Each scene shows the same named points in several views. A view is turned or mirrored, shifted and resized as a whole, has a little noise and may leave points out.

Scene 1
View 1
J_549: 6,-6,-21,0,-1,3,-9,10,-2,14,36,8,-6,4,19,-3,7,0,6,-10,-9,16,12,37
J_523: 24,0,-33,2,28,28,-23,32,-24,-18,71,6,8,9,30,-41,8,-3,-25,-17,5,27,36,32
J_94: 22,-2,-4,9,13,4,-21,24,-3,5,32,0,0,3,33,-15,-5,-7,5,-6,7,27,17,38
J_602: 12,8,38,-7,-3,-25,-5,-14,17,33,-16,-39,-13,3,28,-3,-21,-1,72,24,19,10,-15,56
J_553: 26,-12,6,28,1,-8,-31,39,14,15,15,19,0,-4,41,10,-8,-22,-6,-11,2,37,15,29
J_179: 21,-14,-36,19,9,19,-25,44,-9,-4,57,35,3,1,30,-7,11,-12,-41,-28,-11,34,33,23
J_391: 34,13,12,-3,37,12,-22,20,-15,-14,42,-33,7,10,41,-55,-14,-3,21,8,33,25,22,46
J_762: 7,-4,-22,-1,1,5,-9,10,-5,12,37,7,-7,4,18,-6,7,1,6,-9,-9,16,12,37
J_401: 20,-6,-33,8,17,21,-22,32,-16,-7,60,18,4,5,27,-22,9,-5,-25,-21,-4,27,31,30
J_45: 16,3,-29,-10,21,21,-11,14,-22,-9,61,-5,2,10,22,-39,8,6,-3,-10,4,17,24,38
J_97: 12,-20,-25,25,-12,-1,-22,34,9,20,30,41,-5,-5,26,25,8,-16,-24,-25,-22,31,17,23
J_599: 14,-11,-45,9,10,23,-20,34,-16,-5,65,28,2,4,23,-15,16,-5,-35,-27,-14,26,32,25
J_367: 21,-3,-16,6,13,11,-20,24,-8,1,43,6,1,4,29,-18,2,-6,-6,-11,2,25,21,35
J_414: 2,-5,-15,-3,-8,-5,-3,2,3,21,24,3,-10,3,17,5,5,1,20,-4,-11,12,4,40
J_981: 19,-12,-14,20,0,1,-23,32,4,13,30,22,-1,-1,32,7,1,-13,-12,-16,-8,31,18,29
J_271: 5,-1,-20,-8,1,4,-5,3,-6,13,36,-2,-8,6,16,-10,7,5,15,-6,-6,11,9,41
View 2
J_401: 21,6,43,31,-8,37,-12,14,18,-9,4,-14,21,23,-3,-18,29,-21,-7,-3,-13,-15,25,-31
J_602: -72,0,-48,56,-8,25,28,-28,10,-2,-18,16,-57,27,37,15,-43,36,-55,-43,37,-13,-58,1
J_97: 3,30,64,-15,-18,30,-6,1,41,11,22,-9,-12,44,-13,-16,35,-7,3,-40,12,-8,-17,-3
J_414: -15,-1,3,14,-27,30,10,-5,23,-2,-14,-9,-23,41,14,1,-1,21,-17,-26,31,-17,-22,-10
J_523: 24,-2,32,52,-1,40,-15,17,10,-17,-1,-14,31,12,0,-19,26,-27,-12,10,-25,-18,39,-41
J_367: -2,7,24,38,-4,34,-4,3,17,-8,3,-5,4,22,6,-11,15,-11,-19,-13,-6,-14,6,-23
J_599: 31,5,53,15,-16,38,-14,18,24,-8,5,-22,24,31,-8,-21,39,-20,4,-3,-9,-16,28,-29
J_549: -4,0,16,17,-22,34,3,1,22,-4,-8,-10,-9,35,8,-5,9,8,-12,-19,18,-18,-8,-15
J_94: -18,11,16,46,1,32,-1,-3,15,-5,6,2,-7,19,10,-9,7,-9,-28,-21,-4,-10,-5,-18
J_981: -8,24,46,14,-6,32,-5,-1,28,5,18,-3,-10,31,-3,-14,23,-9,-12,-33,2,-7,-12,-8
J_553: -29,36,45,25,8,27,-3,-8,29,9,29,9,-23,24,-1,-14,18,-13,-24,-48,-5,0,-27,-2
J_762: -3,-2,13,20,-22,33,2,2,21,-6,-9,-12,-8,36,9,-4,8,8,-12,-16,18,-19,-6,-17
J_391: -28,-3,-17,99,20,35,-1,-1,-6,-20,-5,9,4,-5,24,-6,-12,-15,-51,0,-24,-13,12,-36
View 3
J_271: -13,-9,-25,16,6,2,-6,5,-7,-10,15,-12,10,-22,-2,-19,-16,1,-18,3,-39,7,-2,-26
J_367: -12,-6,-22,15,-10,21,-9,6,5,-22,3,-10,18,-9,-30,-13,-11,6,3,-2,-49,18,-4,-27
J_602: -15,0,3,-9,1,26,-37,-31,-31,30,18,21,36,-62,21,-27,1,-32,-66,-6,-9,3,22,-8
J_414: -8,-9,-23,10,11,3,-13,1,-7,1,15,-20,5,-23,-2,-24,-16,-4,-30,6,-38,3,5,-14
J_549: -8,-9,-26,14,5,6,-9,6,-1,-12,11,-20,6,-14,-14,-20,-16,3,-15,6,-44,8,-1,-20
J_553: 3,-4,-12,-2,-11,40,-34,-10,13,-4,-7,-23,16,-8,-52,-21,-3,-3,-12,7,-51,18,12,3
J_179: -2,-10,-32,21,-9,20,-5,18,23,-37,-6,-35,3,16,-57,-11,-16,20,24,8,-68,20,-9,-21
J_981: 0,-7,-22,7,-4,24,-21,2,12,-12,-1,-31,7,-2,-43,-20,-10,5,-6,9,-55,14,4,-7
J_599: -7,-11,-36,26,-5,9,3,24,18,-39,0,-31,2,13,-42,-11,-20,21,24,6,-65,18,-14,-30
J_762: -9,-9,-26,16,5,6,-7,8,-2,-12,11,-18,7,-14,-12,-19,-16,3,-13,5,-45,8,-2,-22
J_523: -20,-7,-29,29,-16,21,6,19,10,-48,0,-2,22,0,-35,-4,-14,20,33,-9,-58,24,-18,-48
J_391: -29,0,-8,15,-26,42,-11,-7,-11,-26,5,39,52,-33,-13,-2,0,-3,7,-22,-32,26,-5,-48
J_45: -22,-7,-29,27,-8,10,7,15,-3,-35,10,3,21,-13,-11,-7,-16,12,13,-9,-46,17,-14,-49
J_94: -12,-4,-16,11,-11,28,-18,-2,1,-14,2,-3,23,-17,-26,-13,-8,0,-6,-3,-44,18,1,-22
J_97: 8,-10,-29,6,5,15,-21,7,20,-10,-2,-53,-8,9,-52,-23,-15,7,-9,18,-62,10,6,5
View 4
J_391: 9,-6,-28,2,-15,51,30,-23,14,4,-4,-3,10,-14,-63,-5,7,7,2,-22,4,-47,-15,29
J_414: 1,-17,2,-47,-5,-7,10,-1,-27,15,11,5,-2,-4,6,-13,-15,-7,-1,15,-2,-8,-13,-8
J_599: -3,-17,45,10,2,-4,18,-39,7,-33,2,7,-4,40,2,-38,-10,14,-6,37,-13,-16,-4,35
J_401: 1,-14,27,8,-5,10,22,-37,10,-28,-1,5,-2,28,-15,-29,-7,12,-5,24,-8,-24,-5,37
J_45: -3,-9,16,8,19,22,19,-32,8,1,-2,0,9,10,-27,-30,-2,15,-1,8,-9,-28,-14,19
J_367: 4,-15,9,-11,-15,11,20,-24,0,-16,3,5,-1,15,-16,-20,-7,3,-4,14,-4,-23,-8,26
J_762: -1,-15,12,-27,0,0,14,-14,-14,3,7,4,-1,7,-1,-21,-12,1,-3,18,-4,-13,-11,5
J_523: 0,-12,28,25,7,22,25,-45,22,-27,-3,2,4,28,-29,-34,-1,19,-4,17,-11,-32,-7,42
J_179: 1,-21,41,4,-20,-7,21,-38,8,-49,2,10,-9,45,4,-33,-13,9,-8,41,-9,-15,0,45
J_981: 7,-22,13,-29,-38,-7,21,-16,-11,-30,8,10,-10,21,5,-14,-16,-6,-7,29,0,-12,-2,27
J_94: 7,-16,-4,-20,-27,14,23,-17,-4,-12,4,5,-3,4,-20,-10,-7,-3,-3,7,2,-24,-8,23
J_271: -2,-13,6,-30,7,3,12,-10,-16,15,7,2,2,-1,-5,-19,-10,1,0,11,-4,-13,-14,-2
J_97: 4,-27,32,-35,-40,-28,15,-15,-18,-39,12,14,-17,34,27,-20,-23,-7,-9,45,-3,0,1,26
J_602: 11,-12,-62,-81,-37,22,16,26,-40,47,13,0,2,-50,-27,22,-10,-26,4,-26,17,-21,-19,-26
J_553: 12,-25,-4,-39,-66,-3,24,-9,-14,-37,9,12,-16,16,-3,-1,-16,-15,-6,21,7,-16,1,34
View 5
J_602: -10,33,19,-54,-29,7,9,-22,-2,55,19,-6,28,-17,27,50,54,9,-29,-46,-26,20,56,31
J_401: 2,-29,-2,14,-13,14,26,-3,21,-22,-24,-17,-13,9,2,-44,-17,-25,12,26,55,5,-23,20
J_414: -5,-1,20,-10,-10,-10,7,-8,23,3,-1,-9,-3,-33,21,8,24,-11,4,-10,20,-10,18,20
J_179: 13,-20,6,27,-11,18,23,2,13,-46,-21,-15,-23,4,1,-39,-20,-28,34,36,56,4,-38,20
J_45: -14,-40,-9,-4,-15,4,28,-10,33,9,-27,-19,1,8,3,-43,-12,-20,-19,4,52,6,2,19
J_271: -9,-15,12,-10,-10,-7,11,-9,28,9,-10,-11,0,-22,16,-8,14,-14,-5,-7,30,-8,16,17
J_599: 4,-31,3,23,-8,7,21,0,28,-34,-25,-16,-21,-2,3,-46,-20,-29,23,31,63,-4,-28,16
J_523: -6,-41,-14,8,-16,19,35,-5,24,-9,-32,-21,-6,25,-4,-59,-28,-26,-4,22,62,14,-20,21
J_94: 1,-2,4,-8,-22,21,24,-10,5,1,-7,-13,3,9,8,-9,4,-13,1,3,25,18,-1,27
J_762: -5,-13,12,-3,-10,-4,13,-6,25,-4,-11,-12,-6,-21,15,-10,10,-15,4,0,34,-6,7,19
J_97: 18,7,27,21,-7,6,8,2,8,-46,-2,-8,-24,-26,16,-2,7,-22,48,24,33,-9,-22,21
J_391: -14,-17,-21,-29,-34,34,39,-19,4,40,-17,-19,21,46,-2,-28,-6,-9,-40,-10,25,43,13,32
J_981: 13,6,18,9,-16,16,17,-3,3,-28,-4,-11,-13,-6,12,-4,4,-18,29,17,28,7,-16,25
J_549: -4,-9,15,-2,-10,-2,12,-7,23,-6,-9,-11,-7,-21,15,-7,12,-15,7,1,31,-6,6,19
View 6
J_271: -4,-3,-13,1,11,-7,-17,11,4,2,5,-1,-2,-15,2,-1,-8,-19,14,-10,-12,-7,-7,7
J_553: 14,-8,-36,-4,16,-15,-22,-34,9,34,8,15,5,-2,-11,12,24,-24,20,-2,-31,-1,-22,7
J_367: 9,-4,-14,14,21,0,-18,-19,10,5,10,6,7,-16,-8,5,1,-15,22,1,-12,-10,-13,4
J_401: 8,-3,-9,18,31,11,-10,-26,19,1,12,17,15,-18,-13,2,-6,-11,26,17,-3,-24,-19,0
J_549: -4,-5,-18,-3,14,-7,-16,3,9,9,6,8,1,-13,-1,0,-5,-20,16,-5,-13,-11,-12,7
J_523: 14,-1,1,34,36,18,-13,-33,18,-10,14,10,18,-23,-16,2,-7,-6,29,19,2,-23,-16,-2
J_45: 7,-1,1,29,24,9,-16,-9,9,-14,10,-4,7,-24,-7,-1,-12,-9,20,2,-1,-13,-6,2
J_179: 7,-5,-17,6,35,9,-7,-35,25,13,13,33,19,-13,-16,5,0,-14,30,25,-6,-30,-29,0
J_94: 12,-5,-18,14,17,-6,-23,-19,6,9,7,-1,3,-13,-8,6,9,-17,19,-6,-19,0,-10,5
J_981: 6,-7,-28,-5,19,-8,-16,-22,14,24,8,21,7,-7,-9,7,9,-22,21,4,-21,-12,-22,5
J_414: -8,-4,-21,-11,6,-14,-18,14,3,12,3,3,-5,-11,4,-1,-3,-24,12,-14,-19,-5,-10,9
J_599: 2,-4,-10,9,33,13,-6,-23,22,3,12,27,18,-17,-12,0,-11,-12,28,23,0,-33,-25,0
J_602: 6,-5,-28,-1,-16,-37,-42,19,-20,17,-2,-37,-25,-6,11,5,19,-28,0,-53,-40,36,12,16
J_391: 29,-1,-3,50,16,0,-34,-28,-5,-12,8,-31,1,-22,-12,7,10,-8,18,-17,-15,16,6,4

Which points are out of place in each view (at most two, in the order of its rows)? Write - if all are in place.
view 1 => -
view 2 => J_602
view 3 => -
view 4 => J_401
view 5 => J_97
view 6 => J_523

Scene 2
View 1
J_592: -19,30,23,-8,-35,-33,33,4,-16,1,17,-14,-28,26,-4,-30,4,-7,-17,14,7,-27,-20,32
J_536: -13,34,20,-5,-28,-39,23,-7,-9,-6,34,-18,-17,36,-12,-30,-2,-13,-31,26,15,-24,-7,25
J_71: -37,60,31,5,-34,-16,30,31,11,-25,36,-8,-39,13,-33,-40,-11,-24,-42,29,29,-22,8,22
J_204: -35,46,11,-6,-14,-21,19,15,10,-11,39,-6,-8,38,-34,-25,-12,-25,-31,19,13,11,12,8
J_906: -51,60,13,-2,-12,-8,22,36,23,-21,42,1,-16,30,-49,-27,-19,-35,-33,19,17,23,24,2
J_2: 7,7,13,-14,-28,-58,19,-38,-31,13,27,-28,-2,50,11,-24,9,0,-18,20,2,-33,-25,32
J_449: -25,-4,-16,-32,-5,-36,22,-15,-23,35,6,-6,23,66,0,1,7,-5,15,-18,-35,37,-22,8
J_358: -37,35,4,-13,-11,-21,21,13,3,-2,31,-5,-3,43,-28,-18,-8,-22,-17,8,0,20,5,7
J_768: -19,20,15,-16,-34,-35,34,2,-22,11,9,-12,-21,32,2,-23,9,-3,-6,4,-4,-19,-28,31
J_650: -30,21,7,-18,-21,-28,30,6,-12,13,14,-7,-7,40,-10,-17,1,-11,-4,-1,-9,7,-16,17
J_31: -2,-16,-16,-32,-6,-55,14,-43,-34,37,16,-18,32,75,14,-1,11,1,8,-7,-31,17,-27,15
J_902: -1,-20,-13,-34,-13,-55,20,-42,-41,42,6,-18,24,71,22,-3,15,7,15,-12,-35,8,-38,22
J_347: -6,-4,-11,-26,-5,-52,13,-38,-24,26,27,-18,27,72,3,-6,5,-6,-4,2,-21,16,-16,12
J_309: -8,20,18,-11,-32,-44,27,-13,-22,6,21,-19,-15,37,3,-27,6,-4,-17,15,4,-28,-23,31
J_615: -34,56,40,3,-49,-17,43,37,-3,-17,16,-9,-57,0,-19,-43,-1,-13,-29,21,23,-41,-14,38
J_235: -18,7,-4,-24,-14,-39,21,-14,-21,22,17,-12,10,55,-1,-11,4,-7,-1,-3,-17,11,-19,16
J_240: -24,47,22,-1,-25,-29,23,7,3,-16,40,-14,-21,30,-25,-33,-8,-21,-38,29,22,-15,6,19
J_792: -12,35,5,-5,-4,-41,5,-22,3,-10,58,-18,12,58,-28,-23,-12,-23,-43,34,18,4,17,6
J_714: 0,-7,1,-25,-22,-55,22,-35,-36,28,13,-22,7,57,17,-13,14,4,2,1,-19,-11,-35,27
View 2
J_2: 11,-15,-17,18,15,12,-12,6,-4,12,11,-11,-3,10,8,2,-1,5,-4,9,3,-7,-13,22
J_309: 14,-12,-6,8,-1,12,-12,6,-2,7,15,-10,0,8,12,-3,-1,0,-3,11,2,-5,-5,7
J_235: 15,4,-16,1,12,14,-8,-2,10,3,7,-11,-3,-7,3,4,-5,-5,5,14,16,-9,-28,-2
J_71: 12,-16,20,-15,-39,1,-11,12,-8,-7,16,-11,-6,3,6,-30,-4,-3,-14,-9,4,5,12,-17
J_768: 18,-5,-5,3,-5,15,-10,0,4,5,17,-8,4,5,15,0,0,-5,2,19,2,-7,-6,-3
J_902: 16,7,-33,15,36,22,-8,-8,15,12,6,-10,1,-5,6,22,-1,-4,13,27,15,-16,-40,12
J_204: 9,-4,7,-18,-20,2,-8,8,0,-8,7,-14,-12,-9,-5,-22,-9,-5,-8,-10,19,1,-11,-16
J_615: 17,-18,20,-8,-41,8,-13,8,-7,-1,26,-7,4,12,21,-22,2,-4,-10,7,-9,3,23,-16
J_792: 3,-12,-3,-6,0,-3,-10,14,-7,-3,-1,-18,-20,-6,-15,-22,-11,4,-13,-21,24,1,-22,5
J_240: 10,-15,10,-8,-21,1,-11,12,-8,-3,11,-13,-10,2,0,-24,-6,0,-12,-10,10,3,1,-6
J_650: 17,3,-5,-6,-4,13,-8,-1,9,-1,11,-10,-1,-6,6,-3,-4,-8,4,13,12,-7,-17,-12
J_347: 10,4,-24,6,27,13,-7,0,9,6,1,-14,-8,-9,-5,8,-7,-2,5,9,23,-11,-40,8
J_31: 13,7,-32,12,36,17,-7,-4,13,8,2,-13,-4,-8,-1,17,-5,-3,10,20,20,-14,-44,12
J_358: 12,2,2,-17,-13,6,-8,4,6,-7,7,-14,-10,-12,-4,-14,-9,-8,-2,-2,21,-2,-19,-18
J_449: 17,16,-25,-1,23,19,-4,-8,20,2,4,-11,-2,-16,0,15,-6,-10,14,22,23,-14,-44,-7
J_536: 10,-15,1,1,-9,6,-12,10,-6,2,12,-11,-6,5,5,-15,-3,1,-9,-2,6,-1,-3,3
J_714: 15,-2,-24,16,23,18,-9,-2,6,11,10,-10,1,2,9,13,-1,-1,6,22,8,-12,-25,14
View 3
J_449: -7,-16,9,-11,-11,-1,-3,1,-21,8,12,-1,5,-9,16,0,10,-23,-10,31,-1,9,31,23
J_204: -16,19,5,-7,-3,5,10,0,-9,8,2,-17,9,-3,-2,9,28,-6,-1,38,6,-14,8,-21
J_792: -22,21,11,-13,7,2,0,2,-6,-1,-7,-16,-8,-5,5,4,16,-16,-3,29,10,-16,18,-24
J_650: -10,-3,1,-2,-11,3,8,-1,-13,18,4,-6,8,-6,7,9,21,-10,-1,30,-3,-4,15,-1
J_309: -14,-4,0,3,-8,2,6,-3,-6,26,-10,-3,-8,-7,11,10,15,-11,4,14,-9,-11,14,-12
J_536: -18,10,1,1,-3,4,9,-2,-3,21,-11,-10,-5,-5,5,11,20,-7,5,20,-3,-17,9,-25
J_71: -16,22,-4,4,-6,9,17,-3,-2,24,-6,-18,9,-2,-7,16,33,5,7,32,-1,-23,-3,-37
J_615: -13,9,-10,13,-14,9,22,-6,-1,39,-9,-11,8,-3,-4,21,34,8,13,23,-12,-21,-6,-32
J_902: -9,-25,7,-7,-9,-4,-6,-1,-17,15,2,6,-9,-11,24,0,1,-27,-7,15,-7,9,35,24
J_714: -11,-18,4,-2,-8,-2,-1,-1,-11,21,-5,4,-11,-10,19,4,5,-21,-1,12,-9,1,28,9
J_906: -15,28,3,-8,-4,8,13,0,-10,6,8,-23,20,-2,-9,11,35,0,-2,48,10,-17,3,-27
J_347: -13,-8,11,-12,-3,-2,-6,1,-15,5,1,-2,-8,-9,18,0,5,-25,-8,23,1,2,32,10
J_358: -13,12,5,-7,-6,5,7,0,-12,8,7,-14,12,-4,1,8,26,-9,-4,39,5,-8,13,-11
J_2: -17,-7,4,-1,-3,0,0,-2,-5,22,-15,0,-19,-8,17,7,6,-18,3,7,-8,-9,22,-8
J_768: -10,-8,-2,5,-13,3,9,-4,-9,29,-3,-2,0,-6,9,11,19,-8,3,19,-11,-6,13,-4
J_240: -19,18,1,-2,-2,6,11,-1,-3,16,-8,-15,1,-4,0,12,25,-4,4,28,1,-20,6,-29
J_592: -13,0,-3,6,-10,4,12,-4,-5,29,-7,-5,0,-6,6,13,21,-5,6,19,-10,-13,8,-15
View 4
J_71: 4,5,6,2,-1,29,5,-4,39,4,1,3,-8,8,19,22,30,2,7,-8,-14,-8,6,16
J_592: -3,-4,-10,-5,-4,9,-6,1,14,-4,6,0,-9,14,10,13,14,-3,0,-14,-12,-6,7,2
J_358: 1,6,0,15,-8,9,-3,-15,3,8,-3,9,-18,6,3,9,29,2,4,-4,-22,-20,3,13
J_2: -3,-3,-24,-2,-18,-1,-3,7,-7,0,15,1,-4,24,6,-1,9,4,-3,-14,-18,5,11,-15
J_204: 3,9,3,14,-10,17,1,-12,14,10,-2,9,-14,7,8,11,32,5,6,-2,-21,-17,4,14
J_240: 4,7,-2,6,-10,22,5,-3,23,8,4,4,-7,11,15,13,28,6,6,-6,-18,-6,8,7
J_347: -4,2,-21,13,-22,-12,-8,-8,-31,6,7,10,-15,18,-7,-9,15,5,-3,-7,-26,-12,6,-9
J_31: -6,-2,-26,10,-22,-21,-14,-7,-41,2,9,9,-17,19,-11,-12,8,2,-5,-9,-24,-12,6,-13
J_902: -9,-8,-29,3,-17,-22,-17,-3,-37,-4,10,6,-16,20,-10,-10,2,-2,-7,-14,-20,-10,6,-15
J_650: -4,-2,-9,5,-6,-1,-10,-9,-3,-1,1,6,-17,10,1,7,17,-3,0,-11,-17,-17,4,6
J_615: 0,-6,0,-12,8,24,-3,1,42,-7,3,-3,-8,8,19,26,19,-6,4,-15,-5,-6,6,13
J_309: -3,-4,-16,-4,-10,5,-5,3,5,-2,10,1,-6,18,8,7,12,0,-1,-14,-14,-2,9,-5
J_906: 6,13,12,18,-5,24,4,-18,24,13,-8,11,-17,1,10,16,40,5,9,0,-22,-23,2,24
J_536: 1,2,-9,2,-11,14,1,1,14,4,8,3,-6,16,12,9,20,4,2,-10,-17,-2,9,0
J_768: -5,-8,-14,-4,-3,1,-11,-2,4,-7,6,1,-13,13,4,9,10,-6,-2,-15,-12,-9,6,0
J_235: -4,-1,-16,8,-13,-7,-11,-9,-18,1,4,8,-18,13,-5,-1,14,0,-2,-9,-21,-15,5,-1
View 5
J_615: 14,6,19,-25,4,-31,-13,5,8,11,-19,8,-6,-3,22,-25,11,-4,-13,9,18,7,-1,20
J_650: 24,8,-4,-7,-11,20,2,7,-14,1,14,12,-17,0,15,0,15,-6,11,-16,5,1,-11,9
J_768: 31,-2,-4,-20,-16,3,-5,6,0,5,11,17,-13,0,13,-4,11,1,8,-12,3,-5,-17,6
J_240: 0,3,-5,-5,3,-7,10,-2,0,16,-10,-7,-11,-11,10,-13,11,-22,-5,3,9,12,-5,10
J_906: -11,27,10,12,15,13,15,1,-26,9,-13,-12,-14,-6,21,-15,19,-30,-6,0,19,24,12,21
J_536: 10,-5,-12,-11,-7,-4,8,-2,5,14,-1,0,-12,-11,7,-8,10,-14,1,-1,3,3,-13,6
J_309: 24,-10,-13,-19,-16,-2,2,0,9,10,8,10,-12,-7,6,-4,9,-4,8,-7,-1,-4,-20,2
J_235: 28,1,-18,-5,-20,32,10,5,-13,0,25,11,-19,-2,8,8,14,-6,19,-22,-4,-4,-19,1
J_358: 6,16,-3,5,-1,23,13,3,-21,5,5,-1,-15,-5,15,-4,18,-20,6,-11,9,12,-2,12
J_31: 36,-9,-34,-5,-32,44,14,3,-12,-1,39,16,-22,-4,0,18,12,-3,29,-30,-14,-11,-31,-8
J_2: 26,-21,-31,-19,-24,3,8,-2,15,13,15,9,-14,-11,-2,3,6,-6,13,-10,-10,-9,-31,-6
J_204: -1,15,-1,6,4,12,15,0,-16,10,-4,-7,-14,-8,14,-9,15,-24,0,-4,11,15,1,13
J_71: -3,11,12,-8,10,-19,3,1,-1,16,-20,-7,-8,-8,19,-22,12,-20,-12,9,18,16,4,19
J_449: 36,6,-21,0,-26,53,11,7,-27,-7,39,18,-24,3,10,17,16,-2,29,-34,-7,-6,-21,-1
J_714: 38,-15,-28,-17,-30,23,6,3,2,3,29,18,-18,-4,2,11,10,2,22,-22,-11,-13,-31,-6
J_592: 22,-3,-2,-19,-11,-7,-4,3,4,9,1,10,-11,-4,13,-10,10,-4,3,-4,6,-1,-14,8
J_792: -7,-2,-27,11,-2,17,29,-7,-5,18,2,-17,-14,-17,1,-2,12,-34,5,-3,-1,13,-11,1
J_902: 45,-12,-33,-12,-36,42,8,5,-8,-3,43,23,-22,-1,1,19,11,4,31,-32,-15,-16,-35,-9
View 6
J_2: 3,1,-34,3,-12,-35,3,-41,10,-35,19,14,11,-9,-5,27,-37,-36,-12,-20,-16,-13,5,33
J_615: 31,-57,-20,20,-70,-40,-20,-13,-44,-14,-13,-5,1,0,-19,11,-14,-3,8,-16,28,12,-7,15
J_906: 35,-4,-6,-13,-32,-49,-14,-13,-25,-8,-7,-13,6,-18,-48,-22,-17,23,-9,17,71,19,-40,20
J_714: 4,20,-22,-18,-6,-29,0,-39,18,-33,20,10,1,10,9,29,-37,-40,-23,-2,-23,-8,15,53
J_347: 6,44,-18,-30,14,-34,4,-40,27,-31,24,7,5,0,-6,14,-38,-28,-29,12,-4,-6,-1,54
J_449: 12,49,-3,-46,6,-28,-3,-30,22,-24,19,-1,-6,20,6,13,-33,-26,-37,30,-1,3,5,71
J_204: 27,-2,-14,-8,-26,-47,-10,-21,-17,-15,-1,-7,7,-18,-40,-12,-22,9,-10,9,53,12,-32,21
J_902: 2,42,-16,-34,8,-25,2,-40,30,-33,26,9,-3,19,17,30,-40,-45,-34,11,-29,-7,19,70
J_31: 2,50,-17,-37,16,-29,4,-41,32,-33,28,7,2,10,8,22,-40,-39,-35,15,-18,-7,9,66
J_792: 13,18,-27,-6,2,-49,3,-37,6,-27,15,5,20,-36,-44,-9,-34,-4,-13,-4,37,-2,-35,16
J_650: 20,7,-9,-20,-24,-34,-10,-23,-5,-18,5,-4,-2,9,-8,9,-26,-13,-19,13,16,8,-3,48
J_240: 22,-18,-25,6,-33,-45,-7,-24,-18,-20,0,-1,12,-22,-36,-1,-24,0,-2,-9,37,5,-24,13
J_768: 18,-11,-18,-6,-34,-32,-10,-25,-9,-23,4,1,-2,11,1,22,-26,-23,-12,-2,-1,3,7,42
J_536: 17,-14,-27,6,-27,-41,-5,-30,-9,-26,6,3,10,-15,-24,9,-28,-13,-5,-13,17,-1,-12,21
J_235: 13,25,-13,-26,-7,-33,-4,-31,11,-25,14,3,1,8,-4,14,-32,-22,-25,13,3,1,1,53
J_592: 18,-22,-22,5,-40,-35,-10,-24,-16,-23,1,2,2,1,-10,17,-24,-16,-6,-10,8,3,1,30
J_309: 11,-12,-26,3,-27,-35,-4,-31,-4,-28,9,6,5,-2,-8,21,-29,-25,-8,-13,-3,-4,3,32
J_71: 31,-37,-20,13,-52,-46,-15,-15,-35,-15,-9,-6,8,-18,-39,-5,-16,9,5,-9,49,12,-26,7

Which points are out of place in each view (at most two, in the order of its rows)? Write - if all are in place.
view 1 => J_449
view 2 => -
view 3 => J_536
view 4 => J_902
view 5 => J_31
view 6 => J_204
